Each row is a point on a landscape with many valleys, with its height.
A ball rolls from a point to the lowest of its 2 nearest points, and stops where none of them is lower. Distance is the straight distance between rows; heights are no part of it.
Mubud h=350: [  7  -2  16  -4   4   1 -17  -9  16 -13 -12 -13   3  -5  33 -29 -13 -16
   9 -12  -3  -3  -8  20  23  -8  -8   9   2   2   6  12   9 -13   9  21
  19  23   8 -21  50  -3 -31   0   2]
dade h=442: [  5  13   1 -10   4  -8  12   7  19  13  12  20 -12  -3 -15  -2   9   6
  12 -22 -11  -3 -26   0  18  26 -14  -1   6 -28  13  11  -5  -1 -12  24
   7  10   3  21 -24 -16  19  21  -7]
pebeb h=413: [-13   1  -9 -11  -2  -8  -7  22 -10  27   3  -5  -3  -1 -15  25   6  14
   3   2  23  -8  -9 -28   8  -6  -1 -11 -19   2 -18   8  21  12  -8 -11
 -23 -15  -9  -6   5   6  18  -4   1]
Ludud h=665: [ 10 -17  16   9   5   6   8 -19  -8 -23   6  12  -8  -3   3   4  -9  -4
 -12   4  -2  11  16   7   1   4 -12  13  20  19  10  -3   6  -6  24 -15
  -3  -7  17  27   5  11 -16  11   7]
kirut h=537: [ -2 -11 -19  29   9  13   6  11  -7  14 -38 -24  21  -3   7  -7  -5  13
  19  37   4   4  45 -38  -4  -4  14 -14 -10   5 -22   4   5   8  -5 -30
  -8  -6  -8 -24   0  14 -13 -10 -11]
vilo h=183: [ -5  -8 -23  28 -16  -1 -25  17 -16 -11   2  -4   9   5   9   4   8 -10
 -16   4  26   4  22   1 -18 -14  16   7   7  10  -2   8  21   1   2  12
 -13   7 -16  -2  10 -25 -11 -33  25]
digas h=386: [ -3   6 -11 -10   2 -12   0 -16  -1   9  -4   4 -29  -3  15 -29  -7   2
  10 -13 -32  -1 -25  28  21   1 -10   5  -3 -27   9 -12   2  -9   3  25
  33  13  10 -20 -12 -13 -24   3   7]
muf h=344: [-10 -32  16   7   6  -2 -16   0  26   2  20   2   7  25  14 -27   3 -23
  -3  14   8  -1  -9   9 -24  10 -10 -10  -6 -17   1  11 -12  10   4   6
  -4  -8 -28   0  28  -3   1  -6  -3]
peke h=214: [ -8   5 -18  -7  -4  -9  -4   3 -32 -20 -14  -2  -5 -12 -10  27   6   8
  -4  -5  18  -5  17  -7  -6 -13   3  21  -5  12  -5   6  16  13 -27  -3
  -9  -8  -3 -19 -17   2   3 -12   8]
rut h=142: [-12 -14 -12 -47   6   3 -12 -12   0   6  28  -6  15   6 -15  -4  23   0
   3 -31   7  -1 -20  31   9   5  19  -8 -10  -3  -1  18   7   0 -13  -9
 -31  -8  -6   6  -3 -13   1  10  -3]
Sevu h=217: [  0   3  -5  -8  -9  -7  -7  14   4 -11   7   0  -1  -7 -18   1  31   6
   7 -20  15  -1  -6   0  14   7  -5   0   5   4   0  30  22  -9 -24  14
  -8  15   6   9  -8 -22   3 -10  10]
suno h=285: [  4 -13  -6 -16  12   3  -2   0  28   5  -2 -12   1  15  -1 -55 -10  -7
  11  -5  -9   3 -27  -4  -9   4 -15 -18   6  -5   8  -7  -4  -3   8  16
  14  17 -10 -13   1 -14 -18  -3  -5]
pese h=320: [ 12 -18  15  -1   9   6 -14  -6  32   1  -7 -23  -2  18  25 -43 -13 -22
   3   1   2  -4 -17  14  -9  -3   9  -7   7 -14 -11   4  17  -6  -1  17
  15  16 -17 -17  43  -8 -27   1   4]
fus h=337: [  0  19  20  15  -3  -5   5  -7   5 -31  10   9  -2  14  18  47 -10  27
 -45  -5  16  -5   7  -6  16  -2   5  14 -10  18  33  -4   0   7   6 -14
  13  16   6   1 -11   4 -13   8   0]
vabo h=377: [-17 -12  14 -17  13   7 -10   5  -3   0  11   5 -13   5 -12  -3  16 -12
   8   4   6  -5  -1   5  14  14 -16  -6   9 -14 -15   4  -4  14 -14  21
  23 -19 -15  11 -19  12   9  -5  -9]
vapa h=398: [-22   4   6 -17   1   4 -34   5 -22  -3  15  -4 -18  10   1  14   2  -1
 -11   6  25 -17   3  -3  10   0   2  -5  14  -6 -19  -6   1  11 -10  38
  20  -9 -25  -8  10   2 -12  -8  13]
Nimo h=145: [  6  12  -5  -8  -8  -6  -3  -1   3  -7  26  24 -19  -1   3  -4   2  12
 -24  -8 -24   3 -26  15 -10   3   7  -5  -3 -14  21 -12  -6  -2  10   9
  11   4  -6  -3 -17 -23  -7   9   7]
tur h=606: [-21   0   7  12   8 -19   0   3   1  40 -10 -13 -17  -1  -2   9 -10  -2
  12  18   7 -11  -9 -24   5  20 -38 -12 -12  -3 -14  -5 -22  -8  -1  20
   7  -1  -2  12  29  31  23   4   6]
libo h=232: [ -4 -10 -12 -11  -6 -21  -1 -14   7  14  35   1   6   2  13  -9  20 -12
 -17 -16 -25   4 -33  30  -1   6   1 -15 -33   7  14  -3  -1 -22  15  -7
 -16  -3  14  20  11 -16   7  -3  11]
Nagu h=89: [-15 -16 -22 -40  -4  10   1   7   7 -11  12   2  25  -5 -24 -23  33  -5
  16 -39 -10   2   2  16  10  -5   6  -4   3  -6  12  17   2  -9   0  -3
 -14  -9   4  -4 -24 -21   2  -8  -3]
biper h=276: [  8  -3 -23  11 -17   1   0 -15  -7 -32  -6 -14  -5  -1  15 -17   6   4
  -3 -22  18   0   3   9 -20 -12  33  12   5  17   2  -1  11  -3 -17  -1
  -7  20 -10 -32   3 -25 -36  -8  10]
Vepos h=188: [ -2   6  -6 -16 -18  -9   9  -5  28 -29   8   9  12  -5   5   0  32  -2
 -13 -26 -11  -1  -6  22   1  16   7   5 -25  -6  25  28 -18  -8 -20   2
   0  24  18  -3  11 -22  20 -11 -11]
Sede h=381: [-24  15  -4 -20  15 -15  10  -5 -12  17 -11 -28 -27   0  -2 -11  -9  13
  18  12   7 -10 -31 -31  -7   8 -11 -15 -30  13 -20 -21  -7   1 -16  12
   8  -5 -14 -30  12  17  -7   0 -18]
pidu h=335: [ 11 -12  12   7   7   8  19  -4  10  -5   9  10 -10   6  20 -24  -8  -7
  -7  25 -14   7   4  -1 -30   2  10   3   3 -10   1  -2   4  26  -2  -7
   0 -30 -13  -9 -15  15 -12   1 -15]
neneg h=195: [-14  11  -5   2   4   3 -14  10 -51  -4  -9  -7   2 -13 -16  27  -6 -14
  -8   9   6  -7   8  -4 -23 -23   4   6  -1   1 -22   3  15  18 -16  13
 -15 -23  -7 -11  -1  12  18 -14  23]
Rezu h=475: [  0   6 -20   3  -9   4  22   6  17   8 -21  18  12  -9 -25  -5   7  14
  27  -7  -9   1   9 -12  -9   8  -1   4   2 -11   3   5 -17   4 -11 -13
  -8   4   0 -13 -20   8  26   1 -17]
rivav h=191: [-19   4  -5  12 -15  16  -9  30  20   3 -24 -11  24  -2   1 -15   6  -4
   1  15   2   7  35  -6  21  -3   7  -1  -2   1  19   9   3 -16  27  -7
  23  11  14  -8  -8 -30 -28 -32  -1]
Pudob h=557: [ 15  27  12 -11   7  11   0  -9 -22  11 -13  -1 -20 -12 -17  14   6  11
   6  22  -3 -13  -4  -8   7   0  11  -8  17   7 -22  -4  -6   9 -17  12
   3  -6 -13   0  -6  22   6   5  -6]
Sozan h=334: [ 26  14  -6   8  16  11  23 -22 -15  32 -10  -8 -12  -6 -10 -18  -6  -7
  15  13 -29   2 -18   6 -21   1   6   0   8  -1 -16  -8 -25  14 -10  10
 -10 -17   3  16 -40  19  19  32  -8]
fel h=311: [ 16  -6 -21   1   7  12  16   1  -1  41  -3  -8   0  -5 -16 -16  -4  -6
  36   1 -14   1  -4   2  -1   0  -4 -10  16  -6 -20  -7 -16  -5  13  -6
 -14 -14   9  18 -37  16  22  25  -5]
tirod h=596: [ -3   3  -7  21  -1  -2  -4  -6  11  52 -22 -19 -10   9   1 -14  -7  -4
  28  28  -5  -6  -2 -16  24   4 -22 -15   1  -8 -34  -8 -14  -5  -3  11
  22  18  -1   2  10  27  10 -14   2]
rovom h=543: [ -8 -13  -8   2  -1  11   0  -2   4   2 -31 -23  21  10  10 -21  -1  11
  19  22  10   2  39 -21  18  -5   7  -4   3  -2  -7  -5   9   5  -3 -23
  15   8  -3 -33 -10  12 -26 -18 -14]
zofud h=218: [ -8  -1  -7  11 -21 -11   7  -5  16 -16   3  26   5  -3   9   6   9   1
 -11 -14 -22   3  19  35   0   0   2  21 -22 -16  25   8 -17  -5   7 -24
  13  10  21  -7   5  -3  19   0   2]
Lured h=414: [ -6  24  -6 -25   0  -8  -7  11  18  17 -13   9 -10  -3  -8 -10  -1   5
   9 -11 -24  -2 -22  17  32  11   0 -12   3 -35  24  -7 -12 -21  -4  25
  24  21  22  -4 -11 -23  -4   3  -6]
rulit h=360: [ -1  18  -3  -9  20   0  29 -21 -15  19 -16 -32 -20  -5   1 -34 -10  -8
  22  18 -18  -6 -21 -12 -11   5  -6  -7 -10   2 -28 -14 -19   9 -11  21
  10  -8  -3  -9 -20  20   0   8 -16]
peda h=310: [ -3  -4   7  15  -5 -25   4  -7   0  -1  23  14 -13  17  19  22 -15  10
 -29   0   5   9 -24   5 -28  -2  -7   2 -31   6   7 -25 -18  -2   1 -10
 -11  -2 -16  -6  25   5  12   1   6]
rad h=593: [  6   7  30 -15  12  14  -3   8   4 -18   7  -9   9   2 -10   8   2   7
 -18  11  16  -6  -1 -26  -2   4   0  -8  17  21  10  13   4  30 -12 -10
 -10 -15 -20   5  -4   7  -9  13 -22]
vik h=200: [  0  14  14   9  -6  -1  -2  17  41  31  -4   3   4   5  11 -20 -17   6
   1  22 -21  -5 -12  -4  18   2 -10 -22  -1 -16  13  -6 -13   0  20  -7
  28  10  -3 -21  25   0 -11  -1 -17]
sebu h=196: [ -1   3  23 -12   0  17  -5  -6  33  11 -32  -3  31  15  15 -33  -7   0
   9  12 -30   5  12   7  34  -9   3  -7  13 -15  -4 -17  -3  11   0   2
  44  24   2 -13  20  20  -5 -22 -27]
Repu h=497: [  2  14  18  12  -4   8  30  20 -15  -4  -2  12   6 -29 -25  31   0  -3
  12 -11   2  -6  11 -18  -5   2  -8   1   9  -2 -14   2   4   4  11   0
   4 -27  30  25 -18   7  27  17  -8]
zuliz h=318: [ 21  23  21  19  -3   3  -4  -5   2 -25   8  21 -20  15  20  30 -22  12
 -39   3  16  -2  -2   6  -4  -4  14   9  11  14   9  -9   8   7   2   7
   5  13  -3   2   6  -4 -15   4  17]
kilig h=356: [  7  14  12   9  -9 -13  26   8  16 -10   9  13   9   3   5  33   2  27
 -33   4   4   4   7 -22  -1  -3 -10   5 -19  26  24  -7  -6  -1  14 -36
  -2  -8   5   7   1   8   5   4 -10]
Nas h=228: [ 11   3  11  11 -10 -10  -7 -14  17 -11  -6 -18   8   9  12  -8   9   3
 -14  -1   6  -5   7  10   6   2  13   6  -1  20  16  23   7  -3  -2 -21
  -6  23  13   4  20 -13 -19  -2   2]
noduv h=383: [-15   9   1 -16  -6  -1 -22  -8   7 -23 -25 -27  19   1  14  -4  -4  -9
   6 -17   4  -4   7  19  33  -7  -1   8  -4   6   8   4  -1 -11  -9  15
  21  34  21 -28  33 -16 -34 -15   6]
pamo h=365: [ -5  -4 -12  -4   1  -4  24 -16   2   2 -21   3 -32  -1  12 -40  -6  -4
  21   2 -29  14  -4  10  17  -6 -19   9  10 -14  -3 -20  10  -4   4  15
  23   1  15 -18 -35  12 -19 -11  -5]
Tana h=429: [-13   3   2 -18  -2  -9   6  27  16  35  20  11   0   4 -15  21  18  18
   3  -9  14  -6 -14 -21  35   2  -2 -18  -3  -1  -4   4  17  -8  13  -7
 -15 -10   7  26  -3  -7   7  17  -6]
luni h=349: [  5 -17  -2  21   3  -2  23  -7  14   5  -4  17 -30   4  16 -41  -5 -16
  15  12 -33  10  -3  14  -4   1  -6  15  13 -17   1   1   6  11   9   0
  17 -15   6   0 -41   7  -3   3 -11]
Remas h=199: [ 11   6 -17  27  -7 -10 -15  10 -18 -14  -5 -10  15   5   4  30   1   7
 -18  -1  38   9  -1 -16 -22 -15  14   4 -13  26  -7   6  15   6 -18 -15
 -28  18 -16 -12  18 -14   5 -18  16]
rezut h=173: [ 10  18   8  10   9   5   3   6 -39 -35  -3   7  10 -10 -23  32 -19 -22
 -19  -6   6   7   2   3 -35 -22   0  11   1   7 -12  -1   6   2 -14  19
 -31 -11   2   3  -3   1  27  -2  22]
tek h=481: [ -8 -10  15 -32  16   6  -9 -19  -2   3   7   6   7  -2  -9   3  -2  -8
   2  -5  -3  -8   8  -2  21  20 -23  -4  19 -20  11 -18 -35  -4   8  20
   5   5 -23  -4  23  21  11  18  -6]
pas h=139: [ 12  -6   6  -3   9   2   1   9 -10 -28  26  21   4  -6 -16  18   3 -16
 -15 -15  -4  10  -9  -3 -29  -6 -12  13   7   4   4   4  -2   2   2  21
 -21 -15  -6  21 -19  -2  26  -1  13]
Sudu h=654: [ -8  -5   3 -11  -6  -1  18 -18  -9 -43  11   8  -9 -23  -2   8  13   7
 -17 -22 -13   8   6 -22   6  12 -19   3  14  20  24 -14   4 -20  14   0
  -6  -3  14  17  -8  -1 -19  11   2]
zono h=236: [  2   0  -6  15  -4   3 -10  -3 -14 -12 -10  -1  14   9  -3  27   4   7
   0  -7  27 -12  33  10  10  -8  14  21   5  12   0  25  16  16  -7 -21
   9  11  11   9 -21   6   1   0  11]
Felag h=533: [  1  -4   5  17  -6   1  23  21  -6 -19 -10 -11  23  -9  -6   3   3  -9
  -1  15   9   0  21 -36 -28  -9   2   3 -12  17  -4  11  19  12   1 -24
  -9 -31   7   7 -11   6   0  -7  -8]
Giboz h=372: [ -6  -9   4   9   0  -3 -32   4  -9  11  -3  -7   2   8   1   9 -11  -1
  -9  15  21  -3  15 -13   4   4  -1  -6  11  18  -7  -4  -6 -11  12  -1
 -16  -1 -12   2  38   3  -8  -2  15]
dazov h=532: [ 15 -26 -13  31  -1  -3   3   8  16  10  -9 -15  21   2   2 -13   3  13
  13  29   7  12  28 -32 -16   1  15 -19 -13  10  -9  14  14  -5  15 -39
 -28   7  -2  10  11   2   1  -5  -4]
Mok h=186: [  1  -9   4 -11   6  -1 -11 -21  -1 -17  32  13 -16  16  18 -10 -11 -11
 -29 -14  -4   2 -31  33 -14   5  13   2   2 -13   7 -19  -9  13  -3   6
   6  -2 -28 -21   6 -17 -11  19  -1]
monaf h=176: [ -4  -6   9 -13 -13  -3  -1  -4  16 -28  18  -1   4  -6  -7   1  31  -5
  -2 -31   3  -3  -2  27  15  13   0   1   2   3  13  28   7  -9  -4  -1
  12   7  27  24  -5 -14  -2  -4   0]
nada h=471: [ 14   3  -5  -6  10  -8  12 -18   3   6   1   1 -24 -14   0 -24 -17  -1
   5 -11  -9   5 -19  -3   3  24 -31   6  10 -10  18  -7 -20   0  -5  29
   1  19   5  13  -5  -3   7  28   6]
Lom h=486: [  9  22  10  12  -6  18  22  15   5  16 -12  13   9 -19 -28  33  12   2
  11  -1 -13  -8   4 -10  -8  -1  -1   5  11 -14 -15   8 -12  17 -21   2
   0 -14   7   4 -21  21  39  16 -16]
ketus h=526: [ -2 -29 -13  21 -16  -7  17  22  22  -3   0 -16  11  -6   4 -17  16  -3
  22   9   6   5  21 -30 -23  -7  -5  -5 -13   4 -17  12  22  -1  21 -32
  -4 -16  10  10 -15   0   0  -9 -12]
Reg h=400: [-29   8  10  -7   6 -15  16  12 -13   0 -10 -23 -17  -6  -8   8  10  14
   8   8  17 -14 -11 -27  -1   4 -17   0 -25  19 -21   7  13  10 -27 -13
  -4 -20   2  -9   4  15   6  -3 -22]
Feno h=192: [-18 -18 -10 -29   5 -15  -3 -13  -3  22  37   5   0   3   6   9  20   5
  -6 -31  -4  -3 -30  22  25  15  -3  -9 -25 -10   5  -8   4 -13  -1   1
 -21 -10   7  18   2  -6   3  18   7]
kevi h=247: [ -3   3 -10  -7 -10 -10  -3 -16 -13 -12   1   1 -34   0  10 -12   8  14
   7  -9   6 -11 -15   9   1  -1   8   2   2   6  -4  -2  13   2 -30  13
   4   9  -5 -26 -11 -12 -21  -5   6]
Tir h=231: [  3  28  16   2 -13  -2  -8   8  25   3   3  -1   1   4  14   0  -5  12
 -22  13   1  -7  -7   4  13   4  22 -11  -6   6  27  10  -5   1  11 -15
  14  12   3 -13  17 -18 -25   2  -9]
Tosur h=233: [ 27 -12  -9  16  11  14 -16  -3 -20  -4 -14  -5  16  -2 -18  11  -3  -7
  12   8  21  12  14   3 -18  -1  17   3  16  19 -26  20  17   0 -15 -17
 -34   2  -4  26   3   0   5  -1  13]
Miz h=170: [ -3   7  16  10  -8  22   2   9  44  14 -26   3  23  15   4 -16 -11  10
   3  14  -4   1   3 -17   7   3 -11 -11  19  -8  -5 -20  -9   8  -3  12
  45  22  -3 -26  30   8  -9 -25 -18]
Vas h=571: [ -3  23  16 -18  22  11   6   9 -35  22   0 -18  -3 -18 -33  15   8 -13
  13   7   1 -12 -17 -17   9  -6   0 -14  13   3 -32   6  19   9  -7  20
  -9 -28   6  21 -22  18  18  16  -3]
sof h=641: [  0   9   0  -9  12 -13  33 -12 -26 -29   8  -1 -14 -21  -1  18  -6   8
 -18 -14  -6   9 -19 -25 -19   5 -19  -4  -5  25  12 -24  -3 -30   5  12
 -27  -8  14  22  -2   3  -3  20   5]
Kitu h=397: [-16  -9  -4 -22   7   6 -23  -8 -19   6   9 -10 -11  10  -2 -18  -9 -15
   1   4  14  -4   2   0  12  -9  -3 -11  24  -4 -15 -29  -7  -8  21  27
  13  -7 -30 -19  17   6 -25  -8  14]
gapim h=323: [ -1 -11  11  15   4  -2  10   9   0  -9  22  28  -7  13  21   7 -15  -3
 -37  19  -9   9  -4  -3 -33  -4 -11   5  -7   0   6 -15  -9  16  18  -8
  -9 -29 -15   3   1   5   1  -7   2]
seme h=572: [ 11  15  -2  -7   6   9  -5 -10 -12  22 -20   3 -14 -12 -16  11  -8  12
  20   5  -5 -12  10 -10  22  13   1 -10  30   0   0 -19 -21 -18   1  21
   4  17  -5  -1  -1   9   2  13   8]
Vifo h=583: [  0  11  27 -24  15  18   5  20 -10   0   8 -10   1 -11 -26   7   8 -10
   0  15  -1  -6  -8 -25  11  -6  -7 -18  19  12 -11   1  18  22   1  -6
  -5 -38  -7  15 -23  12   0  20 -22]
Pubat h=255: [ 19 -13  -7   0 -14  14  -9   3  -6   8   0   0  13  -1  -9   9   9  -1
  32 -23  26  -4  16  24   7 -12  27  13  11  -8 -18  23  25  23   0 -37
   9  -6  19  15 -27  -5  12   3  -9]
Guf h=249: [ 23 -13 -28  19   4   9 -21  11 -11  10   2 -14  32   6  -4  -2   4  11
   9  -1  18  18   9  10  -8  -2  32  -2  -9  -5 -14  38  29   8 -12 -39
 -27  14   0   4  -2 -10  14 -10   6]
Nuluz h=508: [ -9  -2  11  10 -19   7  17  23   4 -23  11  15   0 -19 -12   9  16  -7
   8  -6   5  -5  22 -20   0  -1 -15   8  16   1   0   6   9  14  19 -14
  25 -30  23  21 -25   3   0  -3 -21]
loza h=539: [  2  22   5  19   6   7  20  10 -24  -6 -25  -9   4  -2  13  18 -13   8
 -14  27   8  -4  28 -24 -11 -17  14  13  -6  28  -7   1  20  18   1 -15
  -3 -25   7  -9 -17  11 -17  -8   6]
mag h=359: [ -9 -18  11 -27  14  11 -17   2   9  -2  15  -3  13  19 -10 -20  10 -14
   3   7  10  -5  -6   4 -16  11  -9 -11   6 -13  -9   7 -11  21 -24  15
  -2  -9 -38  -7   5   3  10  -9  -9]
ropu h=279: [ 19  -2   5  30  -4 -12   5 -20  -7   8   1  20 -19   2  37   2 -35   5
 -18   9 -23  15  -1  19   1 -18  -2  15  -4   8  13 -29   1 -18  31 -13
  -9   8   6  -8  21   2 -12  10  19]
piro h=410: [-19   9 -11 -29  -2   1 -36   4   0  10 -18 -23  16   0  -5   9  -2   1
  11  -2   1  -4  17  16  43  -2  12  -2 -10  -5   6   6 -12 -18  -1  -5
   9  20  21 -24  22 -10 -17 -11   1]
zope h=496: [ -5  -5   2 -12  19  -6   1 -37  -5 -19   2  10 -16  -9   5  -9 -17  -5
   1 -16 -18   0 -11  -3  12  15 -35  10   7 -20  21 -23 -24   4  -2  27
  17  19 -14  -8  14  17   6  28 -11]
reviz h=251: [  6  -2   0 -11  -2  19  -9   7  24  -3 -15  -6   1   6   4 -50  -3  -8
  16  10 -20  11   2  18   3  -3  15  -9  19  -9  11   6   9 -10  11   9
  17  12   5 -15  -9 -23 -35 -18  -8]
Ruda h=430: [-15  12   8 -22  -2  -3 -36   4  -5   9   5  -6  17  15   2  27  -1   9
 -15   1  14 -14  26  17  38   3  18  -1  -4 -11  18   7 -18   0   0 -12
  16   5   1  -9   9   1  -5   4  -1]
vivob h=288: [ 18 -21 -12  10   0  18   5   5   7  24   0   4  17 -10 -26 -13  -2 -14
  43  -8   0   9  15   1 -17   0   7   1  25  -2 -10  12  -4 -11  24 -13
 -21   0   6  31 -18   3  27  11   6]
Roges h=97: [ 13   2  -6  -5 -10  -3   1   6 -14 -18  35  16   5   1  -1  24  19   3
 -31 -16  -7  11  -7  10 -13 -14   6  -6   0  12  22  -9   5 -17  10  14
 -12   5  -3  13 -15 -22  14 -11  13]
Vap h=258: [ -3  -6  -8  -9  -1 -17   1  -1  -9  -3  11  -9 -30   2  -6 -10  12   3
  19 -18  -1  -3 -40   6 -12   6  -8  10 -12   9 -16  18  21   6 -32  18
 -13   0  -6   2 -22 -13   8  -1   4]
mes h=238: [  6 -12  -9   4  -4  -8  -6 -12   3  11   7  23   2  12   4  -6  -2   2
   1   1 -10   4  -1  35 -11   0  12   7 -14 -13   3   1  -5   1   0 -26
 -10  -4  -3  -3  -2   1  17   5   2]
Pegu h=271: [ 18 -30 -10   9 -17  16  -1   0   7  -2   1   9  31  -7 -10 -10   8  -9
  27 -13   2  17  32  26 -24  -4  25  10   5  -9  -2  20   9  -5  19 -34
  -3  -2  12  27 -14 -14  21  -7  -2]
Tili h=628: [  1  25   5 -11  18 -11  16   3 -27  -4   6   9  -3 -11   0  38 -24  18
 -24  -3   8  -7 -25 -28 -21   6 -13 -10 -11  -2  14 -33 -20 -22   4  19
 -30   0  -4  16   7   3  20  28  11]
liko h=586: [  2   4  -5  21  -3  18 -14  -7   8  34 -28  -3   9  -4  -9  -1 -12  -6
  24  14  -1  -4  20  -4  16   4 -19  -2  25  -8  -9 -13 -19 -14   6  27
  20  27  -8  -9  23  14   3 -15  15]
zatuv h=357: [ -2 -16  11  26   0 -12   0  -1  13   1  -7   0  -4  10  14 -11 -11  -7
   4  17  14  -3   3  -9 -17   9 -16  -1   4  -1 -10  10  -8   1   2   1
  -8   2 -11   1  37  11  -5  -4   7]
Fata h=220: [-11   3  -2  -2  -5  26 -21  19  27  16 -37 -12  21   0  13 -26 -23  -9
  13  20 -19  11  15  11  22 -13  18   0   2 -11   6  -5   0 -17  24   7
  31  15  21 -16  19 -23 -26 -34  -4]
Rer h=546: [  9  32  15   1   3   9  13  -2 -32  10 -19 -25  -8  -8  -7  18  11  10
   1  28   2 -18  15 -18  14 -20  25   0  -1  13 -28   6  16  24 -17 -15
   7 -24  -1  -1 -16  26  -3   1 -19]
tonot h=215: [ 29  -2  -6  34   9  -7  -1   9  -7  -6  -9  -6  17   1  -2  13  -8  -1
  -2  19  15  16 -10 -15 -54 -11   2  -2 -12  17 -19  10  10   1 -18 -10
 -41   8 -10  16  20  -2  23 -14   9]
vib h=296: [  3   4  -4  25  -9 -17  14 -11   4 -13   6  23 -14   3  23  14 -36  -8
 -21  -3  -5   0 -13  -2 -27  -7  -4  18 -10  -9  16 -37 -28  -9  19   1
  -2   4 -10 -16  34  10   8  17  11]
Dup h=131: [-12 -16 -11 -10 -10   9 -14   2   4 -20  10  -2  13   0   2 -21  27 -13
   4 -17 -14   3  12  38  -3  -6  13   7  -5 -11  11  20  -1  -4  -2  -5
  -1  -9  15  -1 -21 -18 -13 -19   4]
ratan h=518: [-13 -27 -10   5 -22  -3  20   7   4 -12  19  -2  -3  -9   3 -12  23  -6
   7 -11   1   3  11  -9   0  -6 -13   0  -3  11   0  -1  14  -6  27 -30
   6 -26  22  18 -27  -1 -21  -8  -8]
Surug h=259: [ 20  -6 -10  13  -4 -15  -1 -17   5  13  18  11  -5   9  24  -7  -8  -8
 -18   5 -33  16 -23  43   0 -14   9   0 -30   0  14 -12  -2 -21  28 -18
 -12   6   7  11   8 -13  -4   2  13]
dumo h=162: [-16   9 -10  27 -13   4 -19  26  -2   1 -15   2   3  -5  -6   0  10   0
  -3   5  16   3  26 -10  10  -3  -2   7   4   9   9  17  14  -1  10  15
  13  15   0  -4  -3 -30 -15 -38  19]
zot h=297: [ 27   5  -4  21  -7  -1   2 -17 -11 -39   5   3 -24   6  24   8 -10   2
 -22 -11  17   9 -13  12 -26 -22  30  16   9  22  -5 -15  12  -7 -11   9
 -16  14  -5  -7   0 -16 -18  -6  20]
natuf h=616: [-15   8   6  11   8 -16  20   8  -6  11   2   7 -13  -7  -1  23 -15   5
  -9   2  -5  -7 -16 -21 -17  24 -23   0 -19   0   8  -9 -26  -2  -5   9
  -9  -9   1  16   9  22  29  20   3]
soted h=462: [ -4 -18  23 -20  12  -4 -21 -32 -12  -8  21  16  -1   9   1  24  -6 -10
 -13  -5  -9  -1  14  24  25  15  -4  12  -8 -15   6 -19 -21   6  -2  -5
   5   4  -7  10  24  20  23  30  -1]
voruf h=447: [-11  -3  15 -21  10  -6 -20   0 -15  17  29  18   1  18   1  45  -8  17
 -28   0  15  -4   1  14  24   2   5  -6  -8  -7   7 -17 -12  -4   2 -14
  -6  -8  -6   8   9   9  11  13   5]
vus h=463: [ -6   7 -22  -9   1 -10  24   3  13   4  -5  25   4  -7 -20  16  11  13
  21 -32   4  -4  -5  -8  -1  15  -8  13  -5 -16   7  16 -14  -6 -20  16
 -11  10   2   2  -6   0  40  11  -7]

Where does a ball stop that starts at each point below?
pebeb -> Roges
Pegu -> Roges
voruf -> dumo
Lured -> Nagu
ratan -> dade
vib -> Nagu
